Points on a hilly landscape, in no order, each with its height.
From any point a climber takes the steepest step (rise divided by distance) to one of its 2 nearest points. It stops when none of these is higher. Distance is the straight distance between rows; heights are no part of it.
vila: [107  86  75 167 156 101 136 121 112 124 181 122 119 116 198 152 138 156
 134 150 102 159 110 102 149 123  91 139 118 152 123]  h=321
laz: [164 120 112 183 133 180  85 126 176 162 120 127 146 130 173 165  92  93
 169 138 167 110 127  81 140 117  95 130 169 114 138]  h=589
palem: [121 170 165 106 111 177 135 123 153 114  93 123  96 145 162 152 131 100
 165 124 108 139 145  97 128 119 101 135 148 135 145]  h=528
riges: [ 97  71 106 169 103 115 124 102 116 130 127 181 151 145  75 144  81 115
 112 126 161 136 100 188 110  85  88 139 159 143 132]  h=772
kiti: [138  55  92 208 143 122 102 106 169 177 119 150 154 130 118 142 114  85
  89 145 160 134 115 123 145 170  83 170 131 179 114]  h=415
dinab: [ 72 138 183  83 122 133 142 122  89  96 104 128 115 141  97 157 113 154
 105 106 121 177 154 153 146 127 101 137 153 118  93]  h=678
Dev: [118 140 152  71 122 110 172 109 129 127 102 119 103 162 113 121 139 165
  75  78 107 168 163 179 127 172 137 117 120 137  99]  h=584
zes: [ 57 153  81  83 121  94 171 180  82 129 150  71  63 110 122 109  95 193
 158 180 106 140 143 128 135 120 115 178 164  89 111]  h=590
busi: [123 100 134 187 161  86  69 128 152 157 117 111 151 120 176 159  79 138
 118 145 177  91 148  99 192 134 121 133 107 139 102]  h=303
Gis: [118 118 120 178 127 163  90 106 169 171 115 121 145 107 174 167  97  79
 150 145 181 114 138  89 173 135 105 163 157 134 114]  h=635
Tozi: [133 111 120 198  89 195 129 145 144 131 128 179 150 128  65 139 137  94
 139 134 150 108  89 123  85 122  81 121 181 105 130]  h=770
Suzeg: [198 174 104  67 129 156 189 139 130 140 101 142 118 119 113  99  96 153
 172 145 143  92 162 210  88 138 216 119 100  98 137]  h=36
komi: [130  72 152 151 133 120 109 139 135 161 109 133 158 105 183 120 161 102
  90 144 164 136 132  73 128 151 121 133  59 176 160]  h=197
niz: [129  60 138 185 165 112  78 104 162 128 166 123 158 140  93 172  62 147
 154 136 147 108  93 155 146 123  95 137 210 100 116]  h=567
nusak: [100 117 148 194  88 144 110 110 115 139 105 129 166  98 101 142 135  84
  63 165 137 103  90 148 173 118  92 152 133 148 105]  h=436
setu: [126 220 151  93  89 133 153 127 100 101  96 124 125 117 109 101 100 147
 157 116  96 129 149 145 113 110 152 116 118 106 113]  h=376
fetuk: [100 136 164 122 101 204 121 124 141 122  99 129 104 114 171 151 130  59
 153 152 124 132 138  88 122 133  88 147 143 147 147]  h=577
Bug: [133  69 106 158 174 116 119 102 133 154 160 121 125 144 189 163 148 127
  96 133 118 168 133  96 154 138  86 144 115 150 120]  h=284
fara: [190 171 124  73 120 153 167 142 151 139 111 124 131 105 129 107 150 162
 145 119 140  83 135 212  94 132 232 106  98 126 149]  h=54
Bar: [ 77  77 132 156 113  95 122 103  94 112 128 162 145 143 107 153  88 116
 107 121 162 143 122 164 141  92 104 137 122 145 126]  h=683
nim: [205 139  55  64 162 137 182 139 129 148 140 138 113 131 101  85 115 160
 172 137 128 111 143 186  90 139 222 122 108  87 128]  h=20
pegi: [166 145 142 174 110 145  95 173 136 100 144 158 144 154  98 146 148 131
 124 121 142 116 113 106 123 119 104  70 155 103 124]  h=609
gunu: [174 207 145 111 134 148 108 123 101 104 127 137 157 115  96  62 171  75
 132 144  93 113 117 118  89 105 176  92 100 122 162]  h=138
bet: [126 154 167  84  97 120 134 116 176 151  98  76  90 149 155 161 120 157
 157  93  95  97 150 111 153 130 139 123 116 125 141]  h=374
Nefu: [ 89 108 150 120 121 109 146 112  82  97 116 146 125 151 116 140 110 136
 109  99 140 173 138 140 129 119 105 126 125 128 119]  h=586
mekiv: [160 147 153  93 115 108 141 123 186 154 105  92 118 155 158 139 156 168
 118  78 110 113 145 120 139 145 143 101 105 139 151]  h=428
Logu: [123  75  92 197 115 150 124 117 152 137 125 181 152 152  59 141 116 107
 124 128 163 121  84 158 100 112  78 143 180 131 132]  h=872
Menob: [163 173 171 139 129 126 104 113  92 119 124 130 168 133 103  77 148  65
  88 133 105 113 118 109 114  74 145  89  98 103 154]  h=172
budav: [127 129 114 167 117 173 113 120 149 130 121 142 146 132 166 137  87  98
 204 122 152 101 124  83 118  85  99 140 163  87 148]  h=538
giv: [112  98  77 143 144 142 151 126 103 107 169 136 123 128 138 130  98 116
 159 134 108 168 110 120 106  91  87 146 175 100 123]  h=705
Buzim: [116 201 181  82 115 180 145 128 156 103 100 110  99 136 122 164 122 128
 181 124  83 142 159 125 116 109 106 138 180 132 130]  h=479
nam: [161  90  70  71 157 104 141 149 162 124 146 141 135 161  92  96 208 170
 116 109 156 146 126 164  91 159 226 128 102 134 105]  h=526
risor: [113  87  80 203 160  85 101  97 198 186 143 136 151 128 118 149  79 100
 107 152 158 135 115 119 185 145 101 178 156 169  97]  h=461
neki: [117 194 157  81  78 115 151 126 158 136  90  86  87 124 148 134 119 144
 167 108 101  80 149 120 157 111 170 121  91 121 154]  h=327
bido: [120  46 124 146 167  98 137 118 123 155 148 141 140 126 180 119 165 111
  83 139 131 169 128  90 121 144 111 144  63 168 150]  h=240
bom: [128 191 139  68 103 112 168 124 122 120  96 114 110 124  93  97  51 165
 178 118 111 122 167 164  99 130 169 135 118  69 104]  h=325
Nolo: [153  89  91 159 148 120 130 124 126 133 145 145 135 144 172 115 129 107
 157 115 134 137 125  74 118 109 113 126 119 113 159]  h=191
tel: [ 98  86 124 201 103 115 107 110 142 154  96 144 169 110 111 137 123  90
  75 157 163 107 106 142 164 150  90 161 115 183 113]  h=391
sivet: [104 110 164 133 105 127 133 125 100 123 103 138 138 120 167 114 158 103
  98 129 141 137 134  98 144 142 115 119  82 157 143]  h=178
suduv: [115 175 165 141 104 114 117 112  63 109 118 125 161 121 111  98 134  88
  83 138 107 117 111 116 148  66 141 105  91 104 133]  h=209
miv: [ 39 117  86  96 158 100 146 156  67 113 159 100  78 107 128 138 110 162
 133 162 112 150 142 137 144  96  97 180 161 107 101]  h=713
tetis: [116  71  85 175 161 128 112 108 128 119 181 137 146 137 108 164  91 132
 151 121 129 143  94 143 123  92  82 144 187 106 123]  h=631
kugim: [139 143  98  81 123 111 181 123 149 149 166  63  74 128 131 110  82 163
 173 114  62 127 142 153 103 136 159 127 147  79 116]  h=434
Vib: [152 148 137 151 121 123 102 157 121  92 144 150 139 168  74 141 111 167
 165  88 135 123 125 113  96 122 123  78 154  83 122]  h=525
likab: [ 64 128 161  98 150 120 129 126 101 130 107 124  70 129 151 166 153 126
 118 108 149 114 158 111 170 124 104 179 120 122 102]  h=470
tevif: [ 42 154 172  88 120 122 130 141  64  88  97 136 128 114  74 163  92 157
 120 126 138 151 152 155 136  97 107 146 153  93  96]  h=583
rakor: [ 74  92  77 153 134  79 151 142  97 116 168 134 102 115 191 139 110 209
 165 151 101 150 107 113 143 131 112 137 107 165 126]  h=373
Lodib: [198 209 126 106 123 131 113 156 151 108 113 126 144 122 121  87 182 121
 164 134 114 100 108 114 108 112 187  88 103 138 172]  h=105
led: [148 172 118 113 126 124 132 141 108  86 125 165 132 154  73 115 107 159
 154  94 131 151 139 145  79 138 142  96 133  93 119]  h=456
pon: [100 146  90  71 125  90 179 139 103 134 145  76  76 128 111  98  68 172
 163 147  78 142 145 131 122 118 150 155 141  73 110]  h=497
Loza: [ 94 192 165 128  99 105 105 125  71 108 108 109 133 117 134 125 143 126
 108 129 117  92 121 109 172  78 140 125  91 107 122]  h=259
vosog: [ 95 128 138 151  75 219 109 119 143 142 102 132 133  75 146 137 118  44
 142 170 131  97 115  92 122 134  83 158 139 143 141]  h=627
kibor: [139  88 108  99 146 101 111 166 145  92 145 160 152 159  84  87 213 143
 104 117 178 165 118 132  95 169 190  94  93 156 126]  h=447
mig: [116 137 171 171  94 160 122 122 102 114 118 132 161 113 122 153 134  99
  96 139 132 125 104 133 155 106  86 131 151 127 113]  h=484
rif: [144  78 147 138  98 167 109 149 128 125 143 146 147  89 116 100 170  90
  82 122 140 130 115  94 102 182  83 102  86 165 166]  h=282
taso: [169  93 101 154 163  96  96 129 143 145 141 109 135 152 180 126 109 154
 173 114 124 109 126  63 133 105 119 121 112 104 152]  h=225
nuge: [151 135 113 107 130 125 154 128 129 125 109 146 112 146 156  84 132 115
 178  99 122 139 142  86 115 121 148 120 111 123 163]  h=154
tevur: [163 186  99  89 127 155 148 147 115  94 107 174 111 144  82  89 130 138
 158 124 131 147 162 169  59 164 163 115 123 104 104]  h=402
feti: [123 122 170 112  90 207 115 126 113 110 148 124 124  81 119 108 153  72
  83 137  95 134 125 107 110 167  73 105 103 163 144]  h=243
Kuf: [172 143 109  88 143 127 166 142 116 122 106 154 130 133 123  59 150 121
 173 110 142 135 133 115  95 145 187 109 102 138 161]  h=125
dum: [ 65 113 156 118 186 102  96 105 109 138 139 114  86 112 148 191 142 137
 117 113 167 109 146 126 187 142  99 193 136 120  93]  h=407
til: [ 51  87 100 120 154  83 107 113  79 105 173  95 107 118 130 170  92 174
 146 152  97 149 106 151 143 104 103 151 164 126 101]  h=598
veti: [191 148 186 160 135 164  72 130 129 140 132 106 144 132 134 165 153 100
  58 158 103 133 120 114 168 115  96 106 159 128 116]  h=472
Kob: [ 83 104 132 165 186  82  65  99 142 160 161 105 119 116 152 185  99 131
 131 133 173 104 137 103 200 150 116 173 128 124  94]  h=351
vek: [ 97 124 177 107  95 169 141 125  97 109 115 133 116 115 140 106 154  84
  95 125 117 153 140 113 122 166  95 113 109 158 126]  h=213
luvif: [110 215 154  99  84 130 137 127 102 108  91 117 113 119 140 105 126 126
 159 127 100 103 131 109 144  85 158 122 101 116 140]  h=323
Pobul: [109 127 115  55 137  77 190 103 108 134 106 133 103 149 109  87 113 169
  57 114 119 160 168 195 127 165 177 134  91 130 110]  h=698
pibo: [145  96 137 128 130 102 118 163 115  98 140 166 152 132  93  96 191 120
  91 110 168 158 115 127  91 168 145  80  95 161 151]  h=386
Vivon: [118  82  81 152 138  46 111 133  93 118 185 113 117 140 157 143 111 219
 152 140  85 146  86 129 117 127 115  98 118 162 144]  h=448
fuz: [101  71  94 157 148  58  91 104  92 116 190 112 128 143 140 152  85 176
 145 148 103 141  90 144 124 101 101 115 134 143 130]  h=514
letap: [129 112 107  56 137  97 198 111 144 161 138 108 109 133 146  92 120 163
  67  96 108 122 169 198 130 161 204 133 103 125 120]  h=832
dol: [161 159 148 185 100 195 100 155 147 120 154 160 147 132  89 160 152  94
 136 147 128 111 104 102 108 105  91 100 188  96 121]  h=690
vamak: [196 194 135  84 124 125 152 142 156 130 102 105 150 107 130  87 178 148
 142 120 125  91 103 167 114 120 218 106  91 151 168]  h=76
tizo: [140 135 153  90 127 104 155 118 141 131 104 119 124 152 145 109 176 156
  91  78 118 147 147 136 128 165 145 106 101 154 135]  h=498
dapu: [175 207 120 101 112 164 142 142 187 112 115 120  97 139 118 133 177 130
 156 118  97 105 152 177  83 149 172 102 119 140 141]  h=384
tof: [148  80 108 175 178  89  71 116 151 158 141  87 142 143 196 146  85 154
 148 139 136 104 133  78 159 123 116 132 117 113 123]  h=260
taf: [198 146 164 170 146 135  72 171 135 118 138 127 145 138 116 152 151 125
  67 147 111 112 114 106 158 105 105  72 153 112 114]  h=523
nugok: [125  76 133 186 163 103  78  98 191 158 151 118 153 118 115 170  65 135
 128 146 161 128 123 132 197 152 109 164 199 124  98]  h=513
sen: [144 104 122  58 158  98 201 119 163 168 127 118 128 124 163  75 163 149
  85  95 128 124 142 158 116 158 218 148  95 168 144]  h=697
zuv: [177 128  43  85 171 123 182 150 113 130 156 139 104 134 129  52 162 129
 173 139 110 148 122 116  91 148 186 116 124 135 144]  h=93
faru: [ 94 122 133 177 103 189 115 110 162 158 100 136 160  93 132 154 117  71
 144 152 166 109 112 115 158 129  90 177 179 127 111]  h=689
Fonid: [ 61 136 169 128 109 157 128 133  93 112 104 137 119 107 135 159 137  98
 128 129 154 121 138 123 159 108  97 162 145 119 106]  h=555
vov: [150 117 144 155  98 140 117 161 100 101 136 157 160 107 100  93 172  92
  95 130 141 130 100 113  99 147 122  82 107 143 158]  h=328
fus: [176 118 169 157 116 173  76 134 125 150 133 107 149 107 130 141 171  70
  44 161 107 133 108 100 138 144  88  99 120 151 140]  h=430
Fevup: [152 223 151  97 114 176 157 131 179 101 113 118  85 141 103 148 135 128
 176 114  84 129 164 164  79 137 132 119 159 136 124]  h=431
siku: [173  95  91  63 168  99 175 135 155 156 146 128 136 133 123  89 179 177
  92  92 151 126 120 180  94 155 231 137 103 141 131]  h=597

Call two points neighbours if one is among the 2 nearest of the other. Go from one point of each pair to the other, from neighbour to neighbour, staying as high as possible. Name the lowest point that can't be avoided.
setu / miv -> bom
dinab / Logu -> Nefu
miv / letap -> luvif
faru / dinab -> Kuf
faru / Fonid -> Nolo
giv / Fonid -> tel

Where does a climber stop that starts at each point below?
vek -> letap
Suzeg -> setu
Bug -> miv
nuge -> Fonid
kiti -> giv
dapu -> faru
bet -> letap
tevur -> Logu
fus -> Logu
